Points, in no order, along strands that fork and pass close to each other.
In the rows, 128 means zero.
Points whose rows are less than 110 apart are linked; no others are. Some points are linked to none.
Tilo: [ 81 100 155 115 156 148 181 156 135  86 143 127 125 190 108 115 137 103
 151 212 135 131 111 111]
dob: [140 123 139 130 147 149 136 119 121 125 119  87 155 166 117 149 131  87
 202  89 123 141 154 167]
zoso: [138 161 112  96  83 131  72  93 152 172 134 166 110 103  97 114 153 184
  94  95 132  80  71 105]
goba: [102  93 138  53 147 131 113  97 148 199 148 174 109 166 159 123 136 175
  66 115 125 119 124  99]
ruv: [187 156  85 133 113  89 126 173 161 173 100 107  94 117  99 140  98  89
 156 146 153 142 149 168]
bogad: [ 73 107 139 117 103 152 114 121 108  90 190 119 137 127 136 130 139 159
  81 110  67 113  68 104]
molam: [169 165 122 147 135 109 115 131 157 140 148  96 134 163 145 123 112  78
 175 143 152 138 130 165]
sas: [ 89 129 167 136 158 135 169 138 147  98 117 111 125 164  84 112 138 142
 163 209 156 140  98 111]
kison: [137 125 143 156 143 119 157 100 139 109  43 109 126 139  93  98 115 134
 172 142 152 137 121 157]
rek: [152 183 102 190 113 117 115 111 167 116 172 108 144 132 167 110 109  86
 117 127  85 107  95 145]
tiz: [139 139 112  96 101 144  82  89 145 156 115 152 117  77 110 100 138 194
  88  83 121 106  92 108]
bal: [169 175 141 122 144  89  74 156 169 149 162 106 102 150 138 110 128 123
 191 144 177 132 121 187]
nito: [ 84 139 134 133 110 133 130 126 127  86 164  70 135  96 134 142 132 127
 112 117  83 127  73 111]
nisi: [ 80 121 143 128 158 101  82 155 118 105 133 100  86 135 160 111 131 125
 137 211 156 138  61  82]
keb: [133 110 125  78 118 199  93 117 122 126 128 120 116  81 136 115 123 122
 115  76 129 125 114 126]
Ludir: [ 76 109 124 143 167  98 130  83 117 110  89  97 112 122 146 115 119 142
 147 102 138 165 109 114]
mepef: [121 162 127 148 137 117  94 159 167 116 204 134 114 137 163  84 120  91
 121 195 131 127  72 116]
lolu: [133 116  85 116  83  77  88 196 102 126 105 119  73 106 107 169  81 126
 135  98 111 117 201 157]
Salu: [ 91  87 166 120 157 190 185 115 101  93 170 146 149 174 160 132 153 102
 123 142 100 138 161 106]
lir: [ 93 136 164 136 137 164 195 111 127 109 146 120 186 172 116 180 149 145
 134 113 110 145 136 128]
Kiza: [151 148 135 167 149 158 153 103 150 113 146 131 161 158 171 106 133  65
 129 134 115 137 160 136]
paveb: [ 77  92 134  73 122 174  95 112 123 142 201 187 104 142 199 109 131 139
  70 117  98  98 101 105]
Zes: [168 133 128 147 128 140 183 122 125 143 144 176 186 142 123 139 137 102
 111  94 118 139 192 168]
fiz: [149 119 138  93 125 145 130 108 103 142 120 176 155 139  66 134 163 176
 124  85 161 137 166 153]
vuli: [ 91  96 135 125 157 130 136 147 121 112 149  92  99 156 195 147 114  83
 105 185 105 138 119  69]
Bazek: [168 139  89 112 101 122 110 128 118 159 172 183 147 120 139 126 107 120
 107  57 118 120 173 165]
bita: [130 139 142 145 135 144 165 133 120 120 121  90 161 176  93 164 128 136
 197  99 117 134 170 193]
fopev: [157 157 120 124  90 148 114 107 156 165 208 162 139  95 145 130 150 149
  82  73  85 106 136 122]
Degit: [ 95 103 115 131 118 130 143 158 123 109 168  98  90 155 185 150 125  94
  86 191  68 114  98  64]
ponek: [146 134  79 127 102 117  92 102 106 162  94 194 101  85  89  86 149 185
 113  82 173 114 170 104]
durok: [ 95 122 121 133 135 110 139 130 171 133 127  91  87  87 127 120 109 117
 103 164  85 132  68  65]
Bugel: [171 132  97 177 112  67 122 166  92 137  43 119 119  85 116 137 108 130
 149 144 160 123 150 149]
fozum: [159 124 135 140 116 126 192 150  93 132 129 175 195 141  95 182 124 127
 114 108 127 146 178 156]
vezo: [168 185  85 173  85 116 122 151 149 150 158 103 144 124 140 139  92  94
 112 107  69 105 110 168]
Rin: [171 161  73 144  90  62 129 179 138 142 123 108  98 128 118 156  81  81
 142 123 117 116 148 176]
Bufu: [130 166 120 138  99 143 102 133 121 112 153  53 123  92 141 148 117 118
 146 104  96 108 105 145]
sazud: [181 118 113 114  99 144 142 137 129 150 102 110 124 137 123 154 104 109
 135  80 116 136 173 170]
Damas: [151 171  90 185  78  86 125 143 133 133  91  63 116  75  92 143 114 165
 131 119 103 114  89 158]
Boga: [121 127 126 155 154 145 153 108 150 109 158 133 136 146 191 105 122  64
 100 133  96 140 137 110]
volim: [177 146 126  83  93 105  87 117  86 162  82 199 127 144  82 134 156 159
 131 122 195  82 163 135]
gat: [137  95 108  84  91 109  66 176  82 128 131 156  98 104  88 155  92 144
 116 106 142 112 219 145]
pifi: [178 109 113 118 127  94 129 132  90 139  76 166 143  92  98 150 122 151
 104  93 138 144 173 127]
suz: [ 94  75 134 120 149 152 141 107 124  94  68 110  89  92 161 107 136 115
 111 166 119 143 113  74]
leb: [157 115 134 145 118  93 164 167  80 104 117 158 177 131  84 180 116 117
 139 114 139 136 192 165]
Moz: [109 130 116 146 131 165 130 108 141 114 185 147 132 104 197 108 130  90
  82 114  72 130 132 103]
Muk: [177 158 122 143 119  92 153 162 152 148  91 100 122 150  69 135 124 110
 159 149 170 136 164 165]
kipe: [171 150 108  96  88 119  93 120 122 163 181 180 136  88 119 148 139 159
  91  72 122 114 139 125]
Donib: [135 171 153 183 115 127 154 132 132 112  69 108 169 165  79 157 140 182
 175 169 141 130 110 148]
Vides: [138  97 107 144 124  96 120 141  61 122  80 189 142  83  89 120 127 173
 105 112 163 130 203 116]
danak: [ 90  98 160 161 156 156 171 124 137  90  57 113 115 148 113  96 162 142
 144 200 149 136 115  93]
fazo: [ 72  40 145  72 146 171 164 133 115 112 107 140  85 148 138 127 134 138
  89 153  94 129 155  94]
sola: [ 90  84 156  52 139 164 100 105 140 172 159 199  98 157 172 115 136 149
  79 140 137 112 108 112]
Supun: [145 128 136 131 147 155  94 111 105 129 141  82 150 163 153 152 122  91
 192  82 110 133 160 153]
zamaf: [116 108 115  90 111 178 121 135 106  89 133 118 116  74 143 124 120  84
 128 119 113 124  91 108]
Bor: [121 156 152 126 152  93  86 129 160 112 109 100 100 119 133  98 131 115
 189 174 180 131  88 127]
kula: [164 164  77 152  90  83 116 143 126 138 155 116 138 106 137 157  81 101
 123  89  90 113 130 170]
gapig: [ 66 110 128 126 150 112 120 152 115 116 121  78  83 139 165 124 112 111
 130 190 140 134  88  72]
Gos: [132 105 117  72 113 181  88  98 135 144 117 146 109  62 120  96 129 159
 113  79 134 115  99 122]
nuso: [ 65  62 126  55 170 155 131 121 127 135 113 132  80 130 145 123 118 167
  77 133 103 125 144  99]
kiz: [121 176 133 165 105 112 133 143 167 109 196  75 132 114 101 106 129 109
 128 173  94 108  44 150]
Dodez: [104 105 153 179 157 119 161 107  88 122  57 123 155 154 120 136 147 187
 150 116 144 159 137 115]
Neguf: [ 81  62 148  95 149 178 191 136 121 109 146 143 127 160 159 132 146  89
  93 164  95 133 163  97]
Tur: [ 75  81 120 102 170 127 135  92 131 147  96 127  96 141 146 110 107 189
  84  99 122 147 150 106]
Ginu: [ 89  79 145 150 163 154 153 105 119  88  55  99  94 128 139  95 155 133
 143 175 135 148 136  87]
lin: [126 121 133 163 133  62 177 149  86 105  78 144 170 129  78 158 128 144
 163 132 161 138 156 156]
Rokot: [155 114 130  79 119 197  93 106 133 124 155 132 123 114 159 122 120 114
 124  74 106 115 156 162]
Raf: [140 153 130 146 117 173  92 125 124 113 167  73 130 131 183 137 116  79
 157 107 100 118 131 151]
zeve: [107 134 140 150 101 121 136 140 145  93 159  64 143 103  97 116 135 123
 120 140  76 114  45 134]
Geg: [126 111 123 107 143 157 136 143 144 117 132 125 122 112 137 101 109  55
 139 153 131 138  79 109]
Vopu: [143 158 141 152 165  55 131 123 127 145 117  98 136 126 139 144 145 102
 148 145 169 158 116 108]
Veme: [119 125 123 147 170 109 141  95 130 105  63 100 114 124 129 111 119 115
 175 111 148 147 116 144]
lep: [173 154  98 190 120  68 126 150 125 153  55 129 118 100 130 104 117 133
 163 153 183 130 117 143]
tofev: [141 114  75 147  89 101  81 128  84 146  96 188 110  65 100  93 130 180
 112 107 169 101 182 109]
zemiz: [130 162 145 153 115 143 179 122 118 114 133 116 187 172  87 191 138 143
 179 114 112 123 146 155]
Zekig: [164 125 117  83 104 123  96 132  92 158 111 174 124 140  74 137 149 168
 126  99 177 102 200 151]
zodef: [ 86 104 140  78 109 165 105 112 127 119 189 160 118 112 157 138 140 155
  72 122  75 111  85  86]
Gak: [165 143  96 160 116 131 146 130 126 154 141 164 172 122 152 117 103  82
 101  69 112 126 174 164]
zivof: [140 149 159 124 165 115  91 156 159 121 127 107 122 163 111 101 147 137
 213 169 185 131 111 176]
Nof: [168 135 118  90 102  93 105 124 138 191 160 212 125  93 123 146 143 168
  73  95 120 116 129  90]
tirap: [148 151 104 182 132  80 112 138 169 158  80 124 101  90 134  82 137 141
 149 170 190 140  83 133]
tef: [136 172 165 157 125 139 140 142 144 110 116  95 167 170  81 158 156 158
 198 184 149 123  87 155]
salo: [123  92 144 109 154 134 142 114 135 151 117 125 132 103 164 141 116 119
  79 120 107 162 104  86]
fal: [ 70  98 115 116 158 108 110  86 122 124  98 133  99 117 141 112 117 196
 102  87 131 144 115  93]
Gimiv: [176 127 102 140 119  77 120 146  97 129  63 139 135  92 114 158  98 127
 122 119 126 133 153 133]
zon: [159 133 101  82  94 102  70 153  87 148 144 173 106 110  92 146 108 146
 123  93 167 101 198 139]
fur: [ 98 118 183 153 149 168 173 116 116 114 153 113 183 175 140 150 157 106
 139 146 122 144 147 116]
vubaf: [106 112 142 138 162 103 204 126 132 157  99 107 152 143 113 131 121 123
 119 138 157 167 130 108]
pero: [125 134 128  79 119 104  97  96 150 204 159 185 106 136 151 145 154 176
  65 106 130 111 116  77]
dar: [122 149 145 135 140 110  77 150 138  90 184 106 100 144 160 111 128 104
 144 200 129 130  67 100]
putu: [125 118 150  83 141 169 141  85 123 125 145 161 162 161  93 115 155 161
 133  72 144 134 156 156]
Zokor: [108 101 141 116 140 154 168 151 126 100 142 138 131 149 132 104 126  55
 134 185 145 135 110 109]
gali: [111  99 170 104 146 178 164 115 119 126 105 119 153 102 107 130 157 145
 113 113 147 146 146 110]
puv: [131 187 117 175 112 110 112 139 174 113 192 103 138 130 150 104 113  98
 122 161 103 110  71 140]
kireg: [141 113 142  84 136 175 128 101 132 128 151 148 146 152 130 118 130 117
 145  68 128 126 167 169]
Dof: [132 143 115 139 114 163 123 104 150 135 189 129 143  86 171 129 135 103
  89  79  76 121 135 119]
nomas: [124 133 163 168 131 147 171 108  99 102  61 128 179 151  94 168 144 195
 143 136 115 139 117 135]
bigob: [169 165 142 155 155 139 107 127 162 116 168 124 133 182 156  93 133  77
 150 173 142 140 144 148]
nazar: [121 166 122 149 144  84 112 133 172 133 103 107  91  93 132  92 136 130
 148 160 180 128  74 117]
lod: [ 93 159 186 156 156 133 168 142 157 104 141 112 157 187  90 140 153 149
 180 198 161 139  91 136]

A fork is a point with three links. Follow the links from the first point to the second and name the forks in between, in order.
volim / Ginu: Zekig keb sas
kula / Bufu: puv nito
paveb / nisi: nito puv
fozum / zodef: kipe
Raf / Gak: nito kipe
Rokot / danak: keb sas
suz / Rokot: sas keb

Follow the links from the first point to the second, and from the first to the third. Name the last point that the two ways share.
Gak / dob / Moz: kipe
zoso / suz / tef: sas
sola / Supun / rek: nito
vuli / nito / ruv: puv
Rokot / nomas / suz: sas
Muk / dob / Degit: puv

A fork is a point with three links, a tip a point with one. Leave the first point through the second and follow the links. Name the first fork or tip that comes.
bigob / molam: ponek
Kiza / Boga: kipe
fur / lir: nito
Zekig / fiz: keb

Name the points in between on the shortest way along the links from the first point to the second, in order.
gat / danak: zon Zekig fiz putu kireg Rokot keb zamaf Geg Zokor Tilo sas
paveb / Moz: sola goba pero Nof kipe fopev Dof
Kiza / tofev: bigob molam bal zivof Bor nazar tirap lep Bugel Gimiv pifi Vides
Bazek / Raf: kipe Nof pero goba sola paveb zodef bogad nito Bufu
